Points on a hilly landscape, in no order, each with its height.
From any point a ball rolls to the lowest of the 2 points nearest to it. It stops when none of these is lower. Distance is the straight distance between rows; heights are no part of it.
mel height 260: [  3   5 -18   7  15  20 -42  13  -2 -35  18 -15 -11  -1  -6  -5  49 -33
 -43  28 -45 -16 -23   5  37 -10  30]
Nomuz height 228: [-35 -59  29 -25 -39  19 -12 -24   3  32  27  -1 -28 -11  21   8   6 -16
  15  -7 -41 -13   6  21  13  -7  70]
gitum height 361: [ -7 -36  10  10 -33  -1 -26   8  13   2  -6 -22 -29 -28  16   3 -28 -16
 -44   9 -13  30  -5  36  40  13   0]
gipeg height 251: [ 32  -3  -9  26 -13  19 -29  -2   9   7  14  25   6  20  -8  -1  23 -14
  -9   4 -33   6   1 -17  15 -19  28]
Zepa height 553: [ 39 -16  16  -9  21 -10  37  10  12  20 -29  16  18  -5   1  23 -20   1
  59   2  51   9  11 -27 -50 -15 -34]
Kadu height 300: [  1 -26   1   5 -39  -9 -36 -25  15  15  10   8  -3   8   3   1  -6 -12
 -15 -11 -27  16   7  25  38  -2  29]
tido height 295: [-31  -2 -27   8 -18  26 -17   2  -9  -8  -2 -28 -12  -8  -6  -3   9  10
 -29  28 -16  10 -15   8  54   1  -6]
Peb height 480: [ 19  55 -15   4  48 -16  18  40  23 -36   4   8  27  16  -8 -24  -9  24
   7 -19  -1  27 -10 -25 -18 -31 -32]
rar height 397: [ -5 -17  14 -12 -31 -14  -9 -14 -25  26  -2 -39   3 -42   6  -3 -37  -3
   0   6  12  13  18  56 -38  28   3]
Safak height 270: [-48  -7 -21   2 -25  21 -26   4 -13 -19   8  -1 -13 -30   7 -15  32 -32
 -46  40 -46  23  -5  44  87   1  28]
nog height 306: [ 12  19 -37   2  19   2 -29  15  -2 -48  17  -1  15  20 -12  10  29  -1
 -10   8  -5 -18  -4 -17  38  12   2]
Kura height 289: [-21 -34  16  -8 -31  16  16  -2  -7  15   5 -47 -34  -7   0  27   4  -7
   7  -1   7 -52  -4  -1 -32  19   9]
vekun height 552: [-39 -72  -3 -10  -1  24 -38 -14  13  32 -14 -31 -18  -3  10   5 -34 -27
  -7  -4  29   2  -8 -15  12  34  40]
Mes height 447: [ 25  -5 -14  23  30  -4   5 -16  35  -9   9  39  22  15  19   6   9   4
   7 -16  24 -18  -9 -19   1   4 -14]
vini height 329: [ -7   3 -20   5 -24 -20 -18 -22  15  -1  -1  18   3  -1 -14   2   4   8
 -13  -4  -3   3   5  14  -1  14  10]
malom height 606: [  8 -26  40 -14 -24  15   6 -16 -21  44   5   6 -25   4  13   5   5  15
  26   8  -4  11   8  18 -33 -23  29]
damis height 517: [ 13 -40   1 -26  25   9  14 -12  32  36 -13 -16  42  -4  -6  41 -29 -44
  49 -14  80  -6   0 -18 -42  30 -10]
vure height 463: [ 25  18 -35  26  32  14  -3 -16  32  -8  13  51  38  29  -3  -1  34 -25
  -9  -7   9 -11 -10 -33   8   7  -4]
Gabig height 239: [-26   7 -11   3 -22  16 -11  20 -22 -46  15 -28 -10 -33  15 -24  21 -24
 -33  23 -64  28  -8  59  96 -21  10]
Pebaf height 290: [-23  -2 -11 -21 -21  16  -5 -25  -3   3   5  -6 -16  -2 -25 -16  24   7
 -10  25 -53  -8 -21   4  33 -18 -13]
Nez height 395: [-19  32 -16 -23   6   9   4  10 -33 -50  21  -7 -10  12 -28 -21  40  24
 -12  10 -30 -24 -24 -12  14  -4 -15]
moguv height 347: [-31 -59  19 -46 -20  15 -31   4 -14  10 -10 -47  -1 -21 -10  21 -10  -8
  16  12  30 -32   3   4 -18  42  23]
Reva height 498: [  6 -21   3 -11  26  15  14 -18  34  52 -17   8  26  19  -7  51 -13 -29
  50 -19  67 -14  -1 -39 -25  13  22]
zef height 283: [ 34  28  -5  14  14  16   0 -21  -9 -17 -22  47  37  52 -26 -39  52 -26
   6   1 -18  -4   9 -31   9 -29 -17]
Pobod height 366: [  8  16   0  16   4  -4 -24   6  15  -9  26  20   2  26  31 -11  28  -7
 -48   5 -27  22   9  32  24  -4  13]
Dit height 497: [ 37  59 -10  -5  50 -10  31  23  15 -37  -5  45  34  22 -26   0   5   5
  37 -18  22  25  -1 -35 -17 -18 -25]
vik height 417: [-39  38 -19 -32   6   2  14  35 -34 -35  12 -39 -22 -11 -26  -2  10  40
  -9  19 -18  -7 -22 -12  14  -6 -23]
zise height 259: [-38 -33  -1 -10 -14  22  -4 -20  -2  14   6 -18 -26  12 -13  20  14  -5
  -5  -7   3 -57 -23 -29   9  19  27]
dok height 451: [  0  12  -4  13 -16  21   6 -12   7 -11  13 -23 -37  36  -7   9   9  -2
 -10 -11 -16  -1 -11   9   7  -3  12]
duza height 481: [-12 -65  18  -5  -9  13 -19 -22  -9  55   0 -31  10   1  34  11 -29 -30
  24 -10  39 -19  29   7 -38  33  41]
Vifi height 620: [  5  -4  14 -19 -11  16   3 -12 -25  23  -2 -22 -22   1  -9   5 -17  23
  23   5  12  22   0  12 -29   6   3]
kel height 446: [ 23 -12  -9  14  39   5  21 -21  41  -5  15  15  14 -15  17  15 -34 -18
  12 -36  54   2 -16   0 -14  38 -24]
Tunu height 460: [ 11   3  -1   3  -2   7 -15  -1  19  15  -3  -3   2  13 -21  38   5   5
  15   0   6 -24  -3 -27   7  10  14]
nes height 482: [  4  14   3  26  -2  -1  -4  36  28  -6 -11 -45  -5 -31   1  27 -27  10
 -24   1  12  10  -7  20   1  17 -12]
buvu height 282: [ 11  27 -43  11  24  20 -35  29 -21 -54  17 -25   1  -1 -13   1  43 -34
 -30  28 -27 -18  -9 -16  56   7   5]
doro height 549: [ 33  29  -2  15  18 -28  19  -9 -18 -20 -10  75  16  32  12 -42  22   7
  16   1 -18  22  28  -9  -5 -44 -16]
kabaz height 409: [-27  43 -11   7 -14  19   6  12 -33 -35  23 -23 -22 -19  -6 -25   2  14
 -25   5 -45  28  -7  40  33  -3  11]
ziba height 440: [ -5 -18 -21  13  18  26 -32   3  31  28   3  -3   8   6   8  37 -11 -10
  -1   5  22   0   0 -26  32  26  30]
neden height 346: [-18  -7 -28  -7  -7   5 -10  10   6  13 -18 -42   6 -19 -20  37 -21   8
   3  17  39   1  -4  -9  11  32 -16]
viza height 433: [  6  23  -8  10 -17 -11 -10  44 -11 -43  24 -30   7 -14   2 -44   3  18
 -27  -1 -76  36   1  24  36 -51 -12]
toti height 135: [  4   7  -4  -6 -19  24 -15  11 -25 -32  42  11  -4 -12  -5 -44  49 -14
 -41  18 -75  23 -15  30  20 -25  21]
Bamoz height 533: [ 10  19 -10  -8  20   0   7 -16  15  14 -19  44  15  43 -13  10  26   8
  24   7  25  13   0 -19 -12 -17  10]
Kun height 504: [  0 -10  41 -15   8  17  -3 -22  16  12  -9  19 -11  26   6   2  -3   9
  10  -6   4 -16   9  -1  -6  25  -8]
Mal height 442: [ 29   1  18  13  -2 -18   0  12  37  18  -7   1  20  -8  11   9 -34  15
  -2 -12   9  28   8  11 -17   0 -27]
Luvu height 391: [-43 -57 -26  28  19  16 -28   5  40  27  -8  -5   2 -15  44  21 -28 -35
 -30  -5  55   7  -4 -11  26  40  44]
vev height 418: [-13 -39   2 -14 -36 -19 -10 -19 -23  38 -11 -53  26 -38   3   4 -14 -12
  12  18  24 -28  16  41 -50  15   6]
siv height 392: [-37 -48   5  -9 -38  13  -3   7 -17  25 -18 -67 -15 -54  11  13 -26 -29
 -17  37  15  -7   9  35  -8  33  -7]
mibep height 390: [ 11  18  16  14  -4 -23   2 -25  13   6  15  32  -2  31  34 -12   7   5
 -22 -13 -22  11  17  30   6  -8   0]
Musek height 218: [ 10 -20   8  -3 -42  14 -16 -18  -7   5  15  30  -2   4 -15 -11  30  -1
  21  10 -58  -7   9  -3  28 -29  22]
kom height 284: [ 14  39  29  -6  44  -9  34   8   6  -8 -30  55  36  24 -13  16  29  23
  33 -11  46 -21  -5 -35 -17 -14 -17]
Fitak height 376: [ 20  43  22 -14  11 -34  38  19 -33 -31 -38  34   4  17 -50   7  23  17
  38 -11  10 -38  -5 -49 -10 -38 -14]
gune height 318: [-49 -72  25 -39 -39  25 -20 -12 -12  30  -2 -63  -8 -21   6  15  -8 -21
  19   1   5 -32   6  27  -7  21  46]
popi height 263: [-52 -21 -21   9 -18  38 -34  -5 -11   6  -2 -18 -26 -22   2   3  13 -21
 -30  33 -19   7 -14  14  77   7  42]
gani height 406: [-22 -27  -1 -20   6  17 -13  -7  22   3  -8 -21 -10  28 -22  35  -7 -17
   4 -28  54 -26 -24 -29 -10  44  25]
Pav height 183: [  6 -29   7  -7 -15  -9  -6 -24  26  11 -10  34 -27  24  -9  -3  23 -14
   2   9 -19 -16  -7 -16 -16 -21  10]
Fetov height 249: [ 16 -10  13 -13   4  16 -25 -18  12  31   0  17 -12  11   2 -12  -9   4
 -18  18 -19  33 -10   1  16  -3  -2]
lare height 421: [-32  22 -16 -17  -6  -5  19  29 -29  -5   5 -57 -30 -39  -6   6 -24  36
   6  25 -17  10  -1   9   1  -7 -23]
metep height 434: [-33  17  13 -10 -40  33   8 -18 -25  -9  25 -13  -4 -19 -16 -13  15  24
   0  -7 -46   8  -8  46  30  -2  22]
nis height 522: [ -2 -35  15 -18  11   9  -8 -31  34  23 -22  42   7  35   6  -1  -3  -9
  16 -13  31   4   2 -20 -13  17   5]
Vop height 461: [  0 -46   6 -15  -5  -6  -2 -21   0  48 -16 -34  25  -4   9  23 -20 -37
  36   2  48 -37  20  -3 -55  28  14]
bote height 368: [-21 -24 -16   5 -12   9  -7   5   3  31 -25 -65  -5 -34  -1  37 -31 -30
  -7  20  44  -9   3   8  -8  44   3]
lav height 305: [ 27  45 -19  23  11 -12  27  27 -25 -31   9  17   7  24 -12 -25  23  17
  19   2 -34  -5  11 -38 -12 -50 -23]
nepi height 215: [  9  -8  16  -9 -17  -3   8 -10   1 -11 -22  53 -15  28 -38   4  44 -10
  18   6 -16 -38  -3 -40 -10 -20  10]
mipek height 307: [ 37  43  -3  31  28 -13  28  -5   6 -32 -38  60  53  39 -21 -34  38 -15
  17 -16   1  -1   9 -30   2 -51 -27]
Ful height 385: [-19  38 -39   7   9  28  -2  13 -48 -42  31 -22 -10   2  12 -36  35  -5
 -34  25 -48  23   2  23  43 -12   0]
luvuf height 564: [  7  35  11   5   5 -11  30  -4 -34 -26 -37  72  17  40 -15 -29  47  10
  30  14 -14  -5  33 -20   1 -47 -11]
devem height 341: [ 19  44 -31  19  14 -11 -26   0  10 -12  21  10  41  33  18 -27  37 -29
 -48   7 -37  31  20  25  28 -13  -7]
kibaf height 534: [ 44   4  -9  20  15 -13  23 -16   7  -9 -10  76  14  22   8 -28  -3   4
  17 -11  11  33   7 -18 -13 -27 -30]
fomos height 688: [ 27  37 -38  26  37  17 -10  28  24 -27  17   8  19   8   7 -14   4 -21
 -49  12  -4  56 -12  -2  19   2 -16]
Kuvi height 502: [ 17  19   4   8  13 -40  36  16   6 -14 -22  25   2   5  -2 -28 -20  31
  25 -12  -5  11   9 -22 -38 -41 -39]
Bip height 572: [ 37 -15  31   9  14 -10  32 -11   3  41 -42  54   5  -1   7  12  -5  -6
  42   7  38  10  17 -15 -44 -28  -2]
foz height 551: [ 11  20  14  -1   6  -2  25 -25 -24   5 -23  50 -10  30  -5  -7  19  18
  37   4   6  -8  17 -14 -14 -27   0]
vob height 213: [ 30 -19  28 -16 -17 -12  -9 -18   1  12   2  36 -26  -3  -4 -29  -9  -1
 -15   5 -42  32  -9  12  -6 -20 -15]
zik height 513: [-33  28 -11 -18   4   2   6   0 -19 -15   4 -19 -11  10 -23  23  11  25
 -10  -3  26 -34 -21  -9   6  34  -4]
poven height 495: [-12   9  17 -37  -8 -13  12   5 -20  -4  -4 -12   3  14 -24  39  11  24
  26  -9  26 -56  -2 -29   1  24 -12]
gepo height 316: [ 16  30  12  22  29  -8  39 -16   9 -11 -52  74  45  35 -16  -2  40   1
  24 -10  35 -18   2 -34  -1 -39 -13]
mador height 450: [ 17  34   0  17 -12   4 -18  24   8 -15  14 -26  -1 -10 -11  -8  15   4
 -32  13 -60  12  -9  17  29 -33   1]
fon height 332: [ 15  34 -43  29  14 -10  13  28 -20 -30  31  11   6  12  19 -32   3  26
  -7   4 -24  28  13 -14  -1 -27 -22]
tazu height 531: [-49  12  12 -38 -15  16   0  -8 -19  -4  12  -8 -21 -10 -20  16  26  24
  -2  14 -11 -25  -9  18   4  24  19]
Dade height 529: [ -6  33 -17 -13  43   5   3   1   2  -6   5  -1  21  10  -9  24   2  32
   5  -5  50  -8 -25 -16   1  25 -10]
Nata height 411: [ 19  18  -6   8  -3 -28 -10  37   2 -34  16 -14  -8  -2   9 -37 -27  15
 -35 -10 -43  57  -3  22  16 -34 -20]
vasa height 557: [-10  35 -24  21  33   3   0  13  -7  -8  10 -12 -21 -23  22   7 -18  14
 -28  23   9  23  -4  13  18  19  -8]
sinip height 462: [ 23  33   3  12  29 -16  13  33  31 -10  -3 -11  22  -8  -1  -3 -38  29
  12 -22   7  30   1  -9 -14  -9 -38]
Kanaf height 317: [ 10  51 -34   8  24   5 -31  16  -5 -33   6 -14  56  19 -11 -35  47 -14
 -34  17 -37   8  10   1  26 -14 -18]
golen height 654: [-13  43 -22   9  30 -29   0  25   1 -52  13  -7   6  -4   4 -33   3  37
 -28 -14 -10   0 -16   9 -12 -10 -13]
Gotis height 256: [ 36  26   6  14   8  12  -5  -9  -9 -13  -5  31  36  46  -4 -58  35  -4
 -16  -4 -36  23   8  -5  12 -38 -30]
ronak height 303: [ 17  -9  34 -25 -22 -21  30   1 -20   0 -49  24   3   0 -47  25  -4  -3
  57  -4  34 -36  17 -35 -40   6 -14]
tutik height 573: [  2  33 -11  41  11 -17   6  24  -9   4   9 -20  -8 -37  35  -6 -56  11
 -38  -6   9  49   6  33  16  13 -15]
Sir height 415: [ -2  15  17   1 -31 -17  15 -26 -19  11   9  34  -8  10  11 -21   8  24
   9  -7 -26  15  26  27  -8 -17   1]
dopa height 232: [  3   5 -12 -12  11  32 -38 -17  -8 -12  20  -5   5  31 -10 -26  63 -40
 -25  17 -52  -7 -14   3  31 -23  38]
Givi height 275: [-47 -67  21 -27 -43  15 -17 -11 -12  28  18 -39 -27 -30  34  10  -7 -17
  -2   3  -8   6   2  58  19   2  57]
dolek height 377: [  2  42  -8 -28  11  22   6   3 -37 -42  11   5  13  46 -40 -29  62  -7
  -2   9 -34 -26  -8 -31  14 -10 -23]
Raz height 543: [  8  54 -24   9  47   2   9  -2   7  -7  12  -2   5  11   6  14  -8  12
   3   2  13   6  -3  -8  17  17 -21]
tinut height 340: [ -1 -23  -8  39 -13 -23  -7  -2  17   6   1 -27 -14 -30  46  17 -33 -13
 -37 -16  32   5   2  43   0  27   6]
Buz height 321: [-37 -18 -35   4   0  17 -19   3  11  -7 -15 -16 -11  -4  -1  13  -2   3
 -28  23  28   5 -15  -7  36  31  -9]
res height 371: [ 23 -18  26 -20  31 -11  48  -8  18  13 -33  23  49   0 -16  47  -6 -23
  73 -30  90 -39  -2 -36 -23   5 -26]
los height 477: [ -3 -11   3  -7  10  11  -6 -20   1  53 -10   2   7   8 -18  41  -5  -7
  39  -5  33 -42   0 -47 -11  14  34]
Zavin height 544: [-10 -48   4 -16   2  21 -26 -28  26  40 -12  -1  -2  17   1   8 -35 -26
  10 -14  32  15   3 -15  -8  35  29]
pekon height 589: [  8  22  14  21 -11 -10   9  -4 -25   7  19 -21 -21 -29  24  -5 -47  17
 -13 -19  -4  27  14  45 -14  21   1]
Vad height 402: [ 26 -46  19   2  35  -5  38 -32  35  21 -23  38  38  -6  17  21 -17 -32
  62 -29  70 -27   4 -26 -25   3 -25]
mub height 422: [ 24  11  39  11 -16 -21  17  -6  10  12 -26   2  16  -9  -4  -4 -33  17
  28 -22   1  -8  26   7 -32   2 -30]
Tuza height 484: [ 10   3  21  -9  31   0 -10  -4  16  -2   0  -8  -7 -19  10  16 -27  10
   0  -4  21 -18  -1   4  -9  44 -19]
bag height 245: [ 12 -18   2 -16  -9  -1  10  -3  10  -2 -19  39 -12  18 -43  21  14 -12
  19  -4  19 -34 -19 -59 -26  11  -2]
dumi height 437: [-18 -29   2 -11 -10  17 -11   3  -3  26  10 -12 -42 -27  11   9  -6   0
 -22  36 -13   4  -9   7   1  13   8]
Zadum height 388: [  4 -12   4   9 -15 -31 -14  37  14 -24   3 -21 -21 -23  27 -15 -34   9
 -50   1 -23  46  -2  38  23  -8 -24]
kib height 486: [  8  14  13  -9 -13 -18  21  22   2 -23  -7  -7 -16  13 -11 -13  -8  32
  19 -11 -22  13   7  -4 -25 -29 -26]
Nubi height 273: [-16  11 -14   6   2 -39   5   9 -10   8 -10 -49  22 -50  20  -7 -58  13
  -4  -1  30  24  25  45 -25  26 -28]
fufu height 483: [ 10 -53  17   3   6   6 -29 -21   9  49  -1  41  -8  -1  15   4  -4 -12
  19   1  -3 -24   5 -45 -13  -5  44]
guzop height 351: [  6  56 -11  -8   5 -33  18  14 -19 -24  -3  11  14  10 -43  16  14  31
  21 -15  13 -26 -10 -30 -18  -7  -5]
laro height 173: [ 13 -15  10 -20 -25  10 -18  -7  -9 -14  27  17 -27  -6  -5 -27  18  -3
 -25  13 -56  29 -20  29  13 -24  19]
tusa height 478: [ 10  24  15 -14  14 -18  14  -9   2   2 -12   7   1  29 -21  42  25   8
  31  -7  12 -60  -4 -37  10  -5  -3]
poko height 367: [-49   7   8   8 -24  -7   0  19 -19 -20  -4 -32 -15 -57  18 -14 -26  24
 -30  11 -10  12  14  50  25  28 -15]
mapen height 206: [  2  22  -8   1  41 -22  46   9  27   9   6  -1  39 -29  17  17 -29  13
  26 -21  61   8   4   7 -53  15 -35]
vumin height 352: [ -7 -19  15   6 -51 -13  -4 -27   5   9 -10  -3   0 -24 -24   2  -2  12
   8 -15 -14 -35   3  14 -19   8  -1]
Dano height 429: [ 28 -18  -1  19  27  17  24 -25  39  11   0  38  20  12   6  20 -13 -14
  32 -33  49 -14 -11 -32 -11  14 -12]
sila height 384: [  3   8  28  -2 -20 -19  34  18  -1  -5 -26  -1   9   3 -30  12  12  31
  18 -15  13 -48  -7 -33 -37 -12 -35]
tugok height 312: [-30 -29  -2  -9 -27  19   8  25 -22 -18  11 -49 -48 -25  -3  35   3   2
  -5  12  12 -31 -16   3  -3  25  13]
veba height 505: [-31 -84  24 -13 -23  16 -27 -23  -7  69   6 -33 -12  -1  33  -2 -37 -39
  12 -16  -2   1  25  -7 -12  14  67]
fadur height 535: [ 34 -30   1 -13  12   1  11   3   8  24 -11 -10  27 -16   2  25 -30  -9
  44  -1  61  12   5  -7 -57  19 -20]
sur height 634: [ -5   9   8 -23 -15   9   3  -7 -36  -2  18 -12 -34 -19  -6 -16 -10  29
   4  10 -24  39  -9  34 -11 -10   8]
Tiram height 413: [ 13  40  -3  12  15  -9  12 -23   4 -26   7  14  -7  50  11 -22  33  -6
  -9 -10 -32 -10   8   9   6 -22  -8]
kigo height 354: [ 25  59   2  -9  38   4  14  25 -24 -41   0  24  35  47 -31 -12  59  -7
   5   0 -13 -34   2 -46   4 -16 -25]
saka height 439: [ -7 -17   7 -16 -11 -21   4 -17  -3  38 -20 -23  23 -11   2  24  -3  11
  30  10  37 -31  17   8 -41   8  -6]
peme height 515: [ 31  35 -15   2  41   3  18   3  30  -1   3  46  33  12 -18  25   8  -2
  31  -8  37  27  -8 -23 -17  -2  -2]
kad height 493: [ 13  -3 -23   1  12  10 -15 -17  12 -17   5  18  -4  36 -32  10  28 -32
  -3  -6  -7 -48 -25 -56  21  11   8]
datu height 359: [ 14  36 -38  16   6  25   1   3 -33 -18  30  -2  -5  27   5 -34  25   0
 -19  16 -37  34   4   1  15 -22  -5]
Lezos height 335: [ 17 -11  21 -37   9 -26  22   0 -17  16 -32  -2  36  -6 -22  37  -6  -6
  62  -1  68 -41  10 -26 -48  14 -20]
zukif height 337: [-30 -19   3  12 -28 -17   5  24 -35  -2  -4 -45 -17 -62  45  -8 -46   2
 -28  15  14  29  25  60   5  30 -17]
tofo height 530: [-34 -74  16  -4 -18  18 -35  -8  -2  52  -7 -50 -28 -13  38   6 -43 -44
 -20  -2  18  22   4  21  18  22  53]
gozit height 333: [ 14 -55  18   5 -29 -20 -32 -14  26  29   0  -2  -9  -9  19   2 -37 -22
 -36 -16   1  25  -5  28   8  11  10]
bek height 330: [ 28  47 -13   5  29  -6  -4  17 -11 -35  11   8  25  21 -27  15  29  15
   7  -9   2 -34 -16 -38   9  -3  -5]
boko height 244: [  9  34  18 -10  44 -24  37   6  19  -3 -17  17  25  -3  -5  13  -8  24
  29 -19  42 -15  -9 -16 -41   0 -35]
Zuk height 285: [ 43   8   6   2  20   7 -15   1  20   2  -2  29  13  26   0 -22   5   5
 -13   7 -17  38 -10  -8   8 -22 -23]
mati height 362: [  4 -21  -1  -1  -4 -20  19  10   7 -13  -3 -12  -4  -9   1  19  -2  18
   9 -15  34 -44 -12 -15 -49  15 -24]
bamin height 416: [-17 -55 -22  12  34  15 -30  -5  58  40  -1  -1  17  -9  20  32 -34 -40
  -2 -13  39   3  -8 -41  20  28  40]
Fimes height 268: [-24 -57  11 -19 -33   9 -42 -21  19  22  13  14 -15  18   3  -3   4 -22
  -1  -9 -38   5   7   0  35  -3  58]
renu height 432: [  2  37   2  12   7  -3  33 -14  -3 -20   0  -7 -19  46 -12   2  18  15
   7 -25   1 -24 -13  -9 -17 -13  -9]
Nodo height 643: [-29  40 -18   6   7 -43   5  41  -9 -48  19 -24   1 -16   3 -50 -19  42
 -12 -23 -46   2   4  13  -5 -41  -7]
roges height 287: [ 13  57 -19  16  18  -7   0  20   2 -40  -3  13  62  39 -13 -52  32   9
 -10 -12 -30  12  19 -15   4 -29 -33]
mesaz height 414: [-41 -50   5  -8 -26  14 -23   7  -3  27 -13 -35 -42 -59   8  18 -22 -36
 -24  36   0  -2  -3  22  14  29  30]
Sumom height 279: [ 40  33  -7  23  -8  10   1  13 -13  -9   9  23   8  22 -20  -1  37   1
  14  10 -39  -3  11 -25   0 -39   7]
venik height 394: [-29  17   1   5  -8 -13   4  37  -5 -28   0 -24   8 -36   5 -15 -34  47
 -10  -5   0   8  20  14  -4  30 -32]
faso height 338: [ -3  -9  -8   4  -2  -2   7  30  -3 -33  18 -15 -34 -13  10  20  -2  19
  -7   4   4 -27  -4  -7 -10  21 -13]
Depi height 227: [-47 -23  -9  -7  -4  32 -26  -3   0  -3   6 -18 -33  -8 -11  15  17 -15
 -27  14 -11 -35 -28 -13  43  26  43]
tumo height 261: [ -6  15  -5 -14   3  17 -15 -30   4   0  -1  14  -5  35 -29 -18  47 -18
 -16  19 -39 -16 -17 -12  15 -16   9]
kapa height 403: [ 14  13  17  31 -13 -11  16  -6  13   7 -17  19  20   3  -7  -7   7  30
  10 -17  -5 -27   5 -15 -16 -17 -26]
gunos height 441: [-24 -10  30 -11 -56   9  17 -34 -19  21  21   5 -10 -12   4 -17   8  20
   8 -12 -40   9   3  51   6 -11  18]
dabat height 466: [ 20  17   4  22 -12   5 -21  30  30 -12   1 -14  -2  -8  -7  10 -11   6
 -31   2 -25  26   2  10  22   5  -7]
Gise height 618: [ 24  34  10  21   2 -45  14  25 -12  -8  14  22   2  -5  16 -41 -23  38
  -6 -25 -27  34  11  12 -35 -47  -5]
Sotuk height 459: [-11 -34  19 -17 -10  20 -11 -15   1  50   2  17 -22 -14   0  11   0  -4
   6  26 -12 -21   6 -22 -18  18  16]
soku height 650: [ -4  -6   2 -12 -20  -2  -1  -5 -31  22  29  -2 -36  -4  31  -9 -11  12
 -23  14 -25  54   1  46  19 -11  13]
dapov height 465: [  7 -31   2  -8  40  16   3 -12  19  11   7 -10 -10 -22  32  21 -42 -21
   2  -5  56  -9  -6   2 -20  58 -14]
mesuf height 379: [-33 -44  12 -39  16  14 -25  -4   3  25 -12 -40   0  -2  -3  33 -21 -30
  10  -7  55 -34  -4 -20 -21  59  38]
bev height 604: [ 14  26  30   7  -2 -27  22   6 -19  14  11  -1 -12 -13  19 -27 -40  32
   1 -22 -12  31  14  31 -45 -16 -12]
vefot height 632: [ -6  48   0   8  -6 -42  15  30 -23 -32  21  16  10  -6  -1 -63  -5  32
   3 -21 -64  13  17   9 -17 -61   0]
Fep height 180: [-15 -43  26 -25 -51  18  14 -27 -10  24  18  32 -25   1   4  -1  27  -8
  41   6 -52 -13  13   8  14 -27  42]
gek height 202: [-19   1  -4  13 -14  -3 -12  28 -27 -35   9 -38 -32 -32  28 -28 -10   1
 -41  16 -39  47 -14  53  78 -30  -7]
pon height 363: [-23 -29 -26  27  -3  -4 -21  -8  23  10   6   0 -18  -4  44  17 -14 -18
 -39  -1  32  14  -2  23  20  25  30]
Lefum height 314: [ -1 -23   9  21 -15  -2   4 -13   0  11  11 -29 -28 -15  29  21 -17  -5
  -4 -13  15 -29  10  23 -26  27  11]
luv height 274: [  9 -30  27 -25 -26   2  11  -9  -3   9 -26   9 -21   7 -33  13   4  -2
  36   1   8 -26  -1 -27 -33   2  -5]
deta height 479: [ 26  -2 -16  19  25   8   7 -15  19  -3  -6  57  11  38 -15   8  41 -29
  13  -8  11 -40 -15 -61  -1 -11   7]
bos height 665: [  1   6 -17  15  -5  26 -22   9 -33  13  29   4 -18  -9  22 -14   7   9
 -43  30 -23  52  -9  25  36 -11  24]
biv height 590: [ 25  -5  30  -4  -7 -14   1 -15   8  51 -13  29  -2   6  11   6  -7   7
  15   9   5  26  13   8 -29 -22   8]
Gaf height 304: [-22 -11  -6   1   9 -22  -4   9 -20  -4 -24 -59  -4 -63  26  -3 -53 -14
 -18  20  44  12  10  48 -10  45 -28]
Fevel height 240: [-14  30 -26   5  31 -24  25  11   8  -4   0 -23  14 -32  10  -2 -46  23
  -4 -13  44  24  -3  15 -36  25 -30]
Bim height 468: [ -8  14  -9   5 -25  -3  25   9   1 -28  17 -33 -34  15   3 -11   2  15
  -7  -4 -46  12  -1  17   6 -31 -17]
todad height 375: [-16 -24  11  -1 -54 -10   3  -9  -9  11   7 -26 -16 -49  -2  -6 -22   6
 -11  -1 -24   4   5  44 -15  10  -3]
Felu height 518: [ 38  17  -4  18  32 -40  45  -7  26 -11 -11  46  16  -5   8 -18 -30   4
  30 -31  24  24   1 -11 -32 -29 -39]
kod height 678: [ 17  12 -29  33  21  26 -30  23  -3  -3  16   1  11   6  30 -15   4  -9
 -56  24  -6  56  -9   9  48  -4  -2]

Call two points neighbours if one is among the 2 nearest of the other. Go from one point of each pair to the other, from neighbour to neighbour, staying as low as possible. Name the highest point that can't be avoided.
Gotis / toti -> Zuk
popi / gek -> Safak
toti / Fep -> Ful
gek / dopa -> tido
mapen / Gotis -> gepo

Where does a ball stop that starts at each point below?
luvuf -> Gotis
foz -> Kura
tazu -> Fep
